The views of a scene show one set of named points, each view turned or mirrored, and shifted as a whole, with a little noise and some points left out.
In the rows, zero is written as 128.

Scene 1
View 1
favi: [113 129 155 127 152 143 153  53 101 138 137 108 126 144 122 127 130 129
 134 150 117 149 122]
Gor: [170 122 208 110 111 118 107 124 130  93  74 141 114 118  91 112 120 161
 105  63 169 130 108]
Neki: [ 93  54 177 132 145 144 150  92 159 119  95 113 110 130 116 141 103 120
 102  92 163 176 122]
Tari: [137  90 200  85 174 170 158  93 135 128 132 124 104 150 146 119  99 117
 155 106 135 171 108]
Mif: [130  57 243 110 149 180 155 108 175  96 118 137 121 111 123 115  85 105
 151  72 155 162  92]
tama: [148  79 171 133 143 147 134  87 139  75  98 143 115 136 119 123 104 112
  84  68 167 181  98]
suri: [128  93 145 126 124 133 124  96 118 102  79 118 102 145 118 135 137 126
  83 100 184 163 128]
tupa: [113  83 181 144 104 109 119 113 147 103  63 120 118 116  80 133 123 150
  72  73 175 149 128]
tefez: [144 100 189 126 138 143 131  92 135  96  95 137 115 128 113 121 110 128
 116  83 165 150  99]
Kovu: [118  69 181 109 121 178 149 107 133 101 138 112 125 129 128 116 137  94
 127 120 140 173 131]
ninin: [119  78 226 145 181 159 158  57 167 112  97 146 117 114 124 139  69 122
 161  80 183 136  68]
kagu: [132 104 137 102 127 158 138  94  97 115 123 106 110 155 135 123 152 111
 110 137 144 173 142]
tas: [142  77 172  68 170 170 148 110 129 123 116 118  82 170 160 128 105 114
 123  98 153 195 119]
potuf: [109  71 148 138 120 165 144  83 125  94 109 112 118 133 128 135 144  94
 108 126 180 163 128]
kisal: [142  88 166 124 140 161 140  82 126  87 108 133 113 137 129 126 122 104
 114 100 171 164 105]
Paru: [ 81  65 164 142 146 179 167  58 135 123 121 104 121 131 139 147 129  90
 151 148 179 150 119]
repag: [131  98 197  82 185 162 156  86 131 145 117 123  91 156 151 130  92 132
 159 109 148 162 102]
pesuv: [129 114 139 153 121  98 117  82 122  99  78 125 119 136  86 131 126 149
  54  86 154 160 122]
Dul: [ 96 100 147 127 127 130 141  81 114 136 102  99 115 143 113 140 140 136
 108 135 150 153 142]
far: [136 112 188 118 116 116 121 111 130 112  83 124 116 125  93 121 124 158
  98  83 154 140 125]
Dov: [143  92 222 110 147 137 137 108 154 108 105 137 118 123 105 115  89 142
 118  66 133 162 103]
nas: [109  66 157 121 125 149 136 102 136 109  79 109 101 139 126 141 136 116
 100 104 199 162 132]
sefam: [125 124 110 140  98 128 117  82  84 102  95 108 119 144 106 131 173 125
  79 140 167 148 145]
lil: [128 100 177 118 138 147 137  88 123 117  91 119 106 136 124 134 125 128
 133 111 182 138 114]
tanup: [127 105 188 106 132 150 141  97 123 121 118 114 120 134 118 121 126 132
 136 117 137 149 125]
migeg: [160 149 153 111 115 127 113  94  83 112  84 124 108 144 112 123 154 149
 113 120 176 124 122]
View 2
favi: [ 88 123 155 120 145 118  90 133 137 150 187 138 152 147 187 129 142  89
 147 145  89  73 115]
Dul: [126 127 165 117 109 129  99 121 125 167 203 142 136 138 167 153 140 107
 107 136 106  85 107]
tama: [ 96 136 115 103  98 144 157 184  75 139 170 140 118 103 148 144  94 121
 103 129 104  94 131]
tanup: [ 94 145 145 129 125 136  98 155 118 163 183 141 120 154 164 142 136 100
 121 152 119  81 118]
repag: [ 94 107 100 109 150 130 113 183 125 167 166 150 155 158 175 129 137 127
  97 185 107  46 154]
Gor: [ 64 165 132 124  76 125 130 167  81 184 155 146  97 144 146 145  90 130
  94 136 186 105 134]
kagu: [122 140 146 126 125 139  75 158 117 129 191 160 160 139 156 165 140  91
 116 129 103  94 125]
pesuv: [ 98 132 162 103  67 119 141 117  90 157 183 137 123 100 164 145  99 119
 106  95 134 114 110]
Tari: [ 93 120  92 113 147 147 109 196 118 148 165 147 140 157 170 130 145 116
 105 179 103  54 150]
Dov: [ 73 137 100 105  99 151 144 177  96 164 157 129  91 138 172 118 124 130
 100 157 141  75 137]
far: [ 87 147 145 116  83 129 122 144  98 179 173 139 103 138 158 144 112 125
  98 134 162  98 123]
tupa: [117 144 154 110  60 140 150 134  85 188 190 131  81 121 148 151 106 135
  80 125 146 104 107]
Mif: [ 92 148  85 114 128 174 155 222  88 164 162 127  68 152 148 126 128 126
  99 194 100  56 135]
Kovu: [124 152 124 127 127 172 100 186 108 131 189 138 107 146 150 153 147  92
 114 155  89  81 120]
sefam: [120 153 193 133  98 115  83 121 105 147 205 158 155 122 144 177 109  91
 122 101 114 122 103]
suri: [125 136 152 116  92 129 124 151  93 159 191 156 139 117 143 169 104 119
  91 123 116 100 121]
migeg: [ 81 156 172 137 109  94  86 144 104 172 176 165 157 147 148 166  94 107
 114 126 156 109 126]
kisal: [101 142 130 120 123 136 130 186  91 147 178 148 129 128 146 153 105 110
 113 146  91  87 130]
Neki: [135 118 125  99 101 156 151 157 104 169 194 133 101 124 159 145 134 130
  83 153  89  69 119]
nas: [148 135 147 117 100 141 128 161  96 171 202 155 125 129 133 174 115 124
  77 145  99  86 120]
potuf: [140 142 160 124 118 145 115 157 101 142 207 145 129 120 142 167 122  98
 112 134  69  92 108]
ninin: [ 77 116 112 105 140 125 184 195  94 203 168 128  93 144 159 117  92 137
 111 202  75  43 127]
View 3
tanup: [140 156 128 153 144 113 102 141 127 155  99 123 110 148 108 141 110 139
 123 143 112 127 160]
tama: [150 137 158 195  91 136 151 127 133 127 107  75 128 160  99 116 106 151
 112 149  81 127 124]
migeg: [170 200 135 153 163 126 109 128 112 154  57  67  97 148  85 128 122 156
 137 166 133 123 159]
Mif: [131  68 167 160 106 131 117 137 175 156 130 126 148 158 113 122  77 126
  85 159  77 106 146]
Kovu: [126 132 129 143 113 109 110 168 126 138 116 126 135 176  99 143  77 133
 112 125  98 138 141]
pesuv: [167 202 149 205 112 142 122 119 108 121  83  68  98 120 129 142 133 167
 120 140  87 144 127]
Tari: [109 108 128 146 132  99 128 134 142 163 141 134 125 167  91 104 107 148
 130 156  94  98 158]
favi: [127 177 100 176 151  92 119 131 118 153 108 153 106 153 104 132 137 128
 148 127 127 130 165]
suri: [156 189 143 169 117 138 129 139  98 136  85  82 123 136  94 134  98 157
 123 145  92 118 121]
potuf: [146 176 128 169 110 127 133 160 103 134  91 122 144 155  85 145  80 123
 118 121 103 127 120]
repag: [109 124 128 148 143 104 133 122 136 175 140 141 124 147  89  96 113 152
 138 167  91  75 158]
Gor: [176 142 176 162 138 149  96 115 151 152  71  42 100 137 121 129 113 167
 102 183  99 124 155]
Dul: [138 198 115 163 137 120 109 144  96 145 100 130 113 124 115 149 112 149
 132 127 100 125 139]
nas: [146 176 145 155 112 147 127 150  96 142  94 106 141 127  92 139  74 148
 113 141  83 103 117]
lil: [150 161 141 159 139 132 124 132 123 160  90 116 131 134  93 128  99 136
 121 157 105  98 145]
far: [161 164 158 166 135 142  96 124 132 145  85  74 100 125 129 139 118 164
 109 159  94 127 148]
ninin: [149  97 164 203 122 143 150 101 168 172 118 155 155 123 112 110 108 104
 102 170  90  75 147]
tupa: [171 177 169 182 111 166 102 127 119 132  82  75 115 101 141 157 101 161
  91 148  72 129 124]
Paru: [132 160 117 169 123 120 139 154 109 157 110 184 160 143  87 142  80  95
 123 118 110 103 130]
sefam: [165 232 116 169 135 124 114 151  80 127  60  86 108 149  89 155 110 145
 137 123 125 151 132]
Dov: [137 107 161 173 118 130 111 116 161 149 123  96 111 141 135 120 116 158
 102 165  76 121 153]
tefez: [156 136 156 180 123 135 127 123 145 146  97  93 124 147 106 123 109 140
 111 161  97 118 142]
tas: [104 132 130 133 117 107 141 142 116 151 145 106 125 166  73  98  92 177
 136 157  76  87 137]
kagu: [127 184 110 141 133 101 120 159  95 139 102 109 114 172  79 133 102 152
 143 128 112 133 141]
View 4
migeg: [164 180 138 138 147 176 112 107 152  81  64 118 136  70 111 110 126 117
 139 157 115 150  69]
Paru: [195 162 108 179 183 200 168  82 213  83 111 130 124 150  59 125 161 177
 159 121 142 141 128]
tupa: [148 108 143 162 182 187 147 103 154  58  84  87 118  87  97 144 153 123
 128 126  33 152  96]
pesuv: [143 110 130 166 182 185 152 104 136  69  66 105 117  72 111 145 146 108
 131 109  82 171  64]
Kovu: [182 149 153 181 138 169 151  92 186 103 113 116  96 130  64 134 166 138
 169 134 119 163 148]
favi: [185 159 107 196 155 167 147  90 178  90  76 169 120 116 111 107 149 128
 157 126 158 146  99]
lil: [177 153 124 151 164 174 129  98 174  80  99 111 134 106  89 117 141 157
 132 135 110 137 113]
tas: [147 120 114 157 118 145 128 108 167 105 133 112 137 103  69 117 140 154
 127 124 156 167 170]
Dov: [180 100 144 175 152 122 124  97 146  89 113 112 111 103 123 127 154 151
 129 116  76 137 145]
Tari: [183 131 121 175 131 128 127  96 173 106 129 134 125 123  96 108 146 167
 138 120 148 142 168]
nas: [151 137 127 150 166 203 150 101 183  73 107  88 132 106  55 137 149 144
 135 135  98 162 121]
tanup: [184 155 135 177 149 162 133  94 173  87  92 137 116 113 102 113 152 132
 152 141 112 141 119]
Neki: [158 100 117 178 177 180 162  96 180  75 117 106 124 121  73 138 159 155
 131 107  90 152 140]
suri: [147 136 131 149 165 194 144 106 162  79  90  93 127  84  73 139 142 129
 136 129 105 171  95]
kisal: [183 140 138 155 165 165 141  96 161 100 106  97 112 102  84 136 149 161
 145 114 130 162 114]
tefez: [184 127 143 155 166 150 127  97 152  89 102  97 115  96 108 130 147 161
 135 119  96 144 116]
ninin: [217 114 115 160 200 134 135  83 169  83 127 107 132 132 117 124 151 225
 117  94 101 107 140]
repag: [174 131 101 168 137 130 124 100 173  93 129 138 147 119  99  99 138 172
 122 125 150 131 163]
tama: [171 108 148 150 174 159 146  99 135 101 102  78 101  85  92 156 149 159
 137  93 117 176 104]
far: [162 127 145 161 157 158 125 104 149  72  83 109 119  85 117 124 145 121
 130 139  61 142 103]

In a view up to two points have been moved. Name them for each view, in the order of its rows, or write none.
view 1: tanup
view 2: potuf
view 3: none
view 4: tama

Scene 2
View 1
vovad: [110 131 136 125  74 115 116 136  99 161 132 102 115 105 133 123 135  90
 138 125 120 133 151]
tun: [112 150 113 160  63 110 102 133  78 148 128 111  86  78 130 120 126 100
 142 128 128 133 164]
pef: [117  91 118 115  51 132  99 151 129 131 146  80  88 119 133 113 137 153
 134 153  92 159 140]
luzil: [ 95 118  54 100  98 110 144 113 102 161 155 101 130 111 132 135 146  90
 107  95 131 133 158]
lodo: [103  93 111 114  80 103 126 119 108 129 154  54 130 123 142 117 144 113
 120 137  81 138 122]
dogup: [ 91 121  78  79  75 123 146 125 115 156 160 103 129 130 120 143 155 111
 113  99 129 129 143]
liguf: [ 93 138 100 126  86 103 127 117  85 138 153  89 105  76 145 156 136 106
 125 127 117 134 124]
zegod: [116 123 146 133  78 116 102 143  98 157 125 101 107  95 141 114 123  91
 146 136 109 146 155]
tutut: [105 132 180  96  69 126 129 149 115 179 136 108 127 130 123 136 151  86
 140 124 130 124 128]
lep: [102 120  92 112  47 120 121 131 109 131 151  89 111 133 114 118 150 130
 127 123 105 130 153]
gime: [108 149 105 147  98 107 113 127  79 172 126 122 102  63 144 133 120  70
 133 114 143 139 166]
Mefo: [ 96 124 136 103  96 111 138 131 104 163 154  86 112  89 148 166 147  97
 121 130 132 134  99]
Rido: [ 98 133  98 119  48 121 126 136 107 134 163  91  78 101 123 152 155 149
 122 138 128 129 114]
Mige: [ 88 144 151 118  73  95 130 113  79 130 143  76 146 120 129 129 140  83
 139 120  92 112 129]
peze: [ 94 130 120 113  67 107 131 123  96 132 156  78 116 110 131 143 150 116
 125 130 107 123 116]
lufev: [107 158 137 159  38 115 107 144  89 135 150  94  51  68 128 153 148 142
 138 158 138 127 102]
vope: [109 112  95 119  75 114 117 128 105 147 141  92 122 119 129 107 135 102
 128 118 106 138 164]
lavos: [ 99 125 159  94  73 116 126 133 107 156 136  95 148 141 125 118 142  84
 142 116 101 128 148]
naf: [ 86 145 125  85  93 114 148 123  96 176 142 115 154 129 121 142 148  62
 126  87 135 115 151]
dadip: [115 112 131 107  55 132 117 152 124 162 143 100  99 128 121 120 150 123
 131 134 124 139 141]
Tal: [127  83  85 131  49 126 100 144 127 135 149  73  84 122 128  95 145 151
 123 149  98 153 148]
mab: [106 133  35  92  64 143 123 138 116 176 137 157 110 130 102 111 140 103
 122  77 154 142 224]
View 2
vovad: [124 130  92 128 116 172 160 158 137 128 151 134 133 149 146 123 106 114
 138 105 164 119 114]
luzil: [123 166 123 113 134 139 168 121 122 117 172 115 170 150 162 116  84 143
 135 107 132  89 147]
lufev: [101  84  97  87 154 213 138 189 136 160 163 108 131 132 133 148 129 112
  92 160 166 136  97]
peze: [137 124 110 120 144 162 117 146 141 130 162 110 140 145 142 112 114 112
 117 131 144 120 120]
liguf: [121 131 101  95 142 175 129 152 123 128 185 114 156 144 146 122 114 138
 119 137 151 125 115]
pef: [168  95 139 143 134 167 152 154 115 181 168 132 103 113 129 136 104 101
 126 127 144 117 112]
Mige: [136 138  78 133 123 157  99 141 156 102 147 127 129 155 145  96 118 111
 130 115 149 130 114]
dadip: [138 110 126 138 132 165 171 161 143 159 142 122 124 138 140 126  98  89
 123 112 157 106 122]
gime: [ 94 148  75  94 110 188 180 160 117 116 174 141 155 155 158 133 102 151
 146 107 175 120 108]
lep: [142 124 120 126 135 153 146 136 140 149 148 126 117 119 149 120 100 116
 111 126 120 101 128]
Rido: [129 106 130  98 160 176 142 161 138 160 166 101 143 128 142 131 110 112
  94 148 139 111 121]
Mefo: [131 127 118 116 148 168 133 164 135 126 178  97 175 175 136 114 111 103
 133 119 184 127 120]
vope: [139 137 109 136 118 154 157 131 122 135 158 138 123 132 147 124  96 126
 140 110 137 106 127]
tutut: [131 121 104 143 123 162 157 174 172 128 127 120 142 171 143 107 105  73
 133  93 185 118 114]
lavos: [148 138 100 152 113 145 138 150 162 120 134 135 126 157 147  96 102  90
 139  92 159 117 116]
naf: [119 167  99 124 121 138 161 146 170  97 138 122 169 176 168  89  89 109
 135  85 159  99 130]
tun: [ 99 122  75  99 115 194 169 164 122 135 158 145 123 133 150 140 110 141
 127 125 155 121 102]
View 3
Mige: [145 138 115 105 151 156 104 117 135  85  58  68 127 140 100  94 168 132
 117 132  85 127 136]
naf: [164 146  91 108 164 156  81  92 117  75  98  93 137 176  77  81 130 115
 122 152 131 142 159]
vovad: [146 141  96 135 134 154  98  86 132  57  96  78 117 146  63 110 154 142
 115 143  94 132 117]
lufev: [ 85 174  91 150  95 109 120  66 152  73  86  82  77 100  72 127 164 200
 126 120  96 108 132]
lep: [123 135 104 150 141 156 125  97 104  79 117 101 131 126  99 111 141 158
 121 150  62 141 135]
lavos: [155 141 108 124 164 163  86  96 120  81  83  67 135 156  82 123 148 116
 110 140  81 156 130]
mab: [157 122  57 161 133 158  93  78  70  55 170 150 142 151  44  68  92 151
 129 183  97 157 128]
zegod: [145 133 100 139 128 155  98  86 138  45  91  67 110 142  52 121 163 146
 108 142  82 130  94]
luzil: [142 121  96 128 155 166 126  96 114  44 140 117 137 166  98  70 128 148
 120 167 122 122 153]
Mefo: [118 150 110 121 154 136 115  73 157  47  98  67 105 160  97 119 151 150
 109 135 135 118 153]
gime: [154 131  79 123 113 148  96  85 142  28 103  95 104 151  39  70 156 157
 121 150 127 106 105]
dadip: [124 155 100 159 139 152 108  70 118  68 121  82 120 140  75 145 139 146
 113 143  78 149 131]
tutut: [145 170  99 134 152 148  78  69 130  80  85  61 119 161  68 142 146 117
 111 132 106 154 141]
liguf: [118 127 105 121 135 135 124  93 147  48  96  87 104 137  94  89 155 172
 116 141 115 110 135]
dogup: [128 135  98 134 165 154 116  87 106  69 133 110 136 157 105  97 117 147
 118 159 111 144 166]
Tal: [110 131 114 179 126 170 149  86 113  50 142  88 125 121  96 147 152 171
 110 150  38 136 108]
vope: [143 125 104 140 141 169 120  99 116  54 118  93 132 143  83 104 148 146
 114 155  75 133 118]
Rido: [ 91 153 102 150 129 129 133  77 130  75 115  96 105 119 103 120 142 187
 121 139  91 124 152]
lodo: [125 122 131 133 158 172 142 107 134  56 105  69 132 144 123 123 165 145
 106 145  70 126 132]
pef: [106 128 116 168 141 153 132  79 122  54 124  75 115 120  91 159 148 169
 102 145  44 148 108]
View 4
Tal: [158 138 168 123 131 126 102 164 162 126  74 106 163 105 124 104 150 118
 146 138  54 132  69]
Mige: [167 127 117  87 135 127 149 145 129 112 136 145 146 132  92 142 125  94
 139 116 128 146 132]
vope: [140 122 137 110 140 144 133 144 142 121 123 131 142 111  98 118 145 118
 149 127  77 144  85]
tutut: [103 157 121  86 136 138 140 157 114 151 114 150 185 134  80 115 141  95
 142  91 129 136 115]
lep: [143 146 133 120 146 115 122 151 147 123 113 116 153 123 107 121 126 119
 163 140  77 141  92]
Mefo: [111 147 111  95  98 125 159 143 109 126  88 148 137 125 124 133 141  99
 126  98 128 153  93]
tun: [128  83 114 118 149 115 117 159 118 139 105 154 141 125  88 128 142  77
 110 141  81 143  73]
Rido: [125 157 120 127 123  82 125 158 132 126  76 120 148 132 135 130 118 103
 148 138  90 147  80]
naf: [ 95 147  91  97 143 151 168 126 112 134 158 153 142 126  78 129 131 119
 162 109 120 153 104]
mab: [ 59 122 107 151 179 141 126 132 131 146 154 131 133 113  76 104 134 147
 190 148  33 147  39]
pef: [148 137 176 117 124 114 101 174 149 125  73 114 169 123 124 102 148 115
 146 113  70 133  86]
vovad: [123 114 124 101 139 137 132 152 120 137 116 150 155 122  88 120 145  96
 129 114  99 141  92]
lavos: [133 141 136  89 143 147 142 148 129 130 140 142 170 130  79 117 139 111
 157  96 116 138 124]
lodo: [175 144 149  95 111 141 141 143 151 103 103 120 141 110 123 126 145 119
 144 115 100 145 106]
dogup: [103 167 110 120 132 130 153 130 134 122 126 122 135 120 113 125 127 137
 178 125  90 153  82]
gime: [ 96  81 103 114 137 135 139 144 104 138 115 168 121 118  90 125 153  90
 111 124  85 152  63]
peze: [148 146 120 104 121 110 141 148 132 116 102 131 142 129 119 136 126 100
 141 126 110 149 103]
zegod: [133  96 142 100 135 138 121 163 122 134 108 153 157 122  88 113 157  90
 116 106  93 136  94]
liguf: [132 115 112 113 113 111 147 143 118 114  98 144 116 124 125 139 135  98
 124 125 103 157  82]
luzil: [107 139 100 118 129 151 163 119 131 115 134 132 110 104 111 129 137 137
 162 133  80 159  63]

In a view up to two points have been moved. Name them for each view, in the order of its rows, or write none.
view 1: none
view 2: liguf
view 3: lufev
view 4: Rido, gime
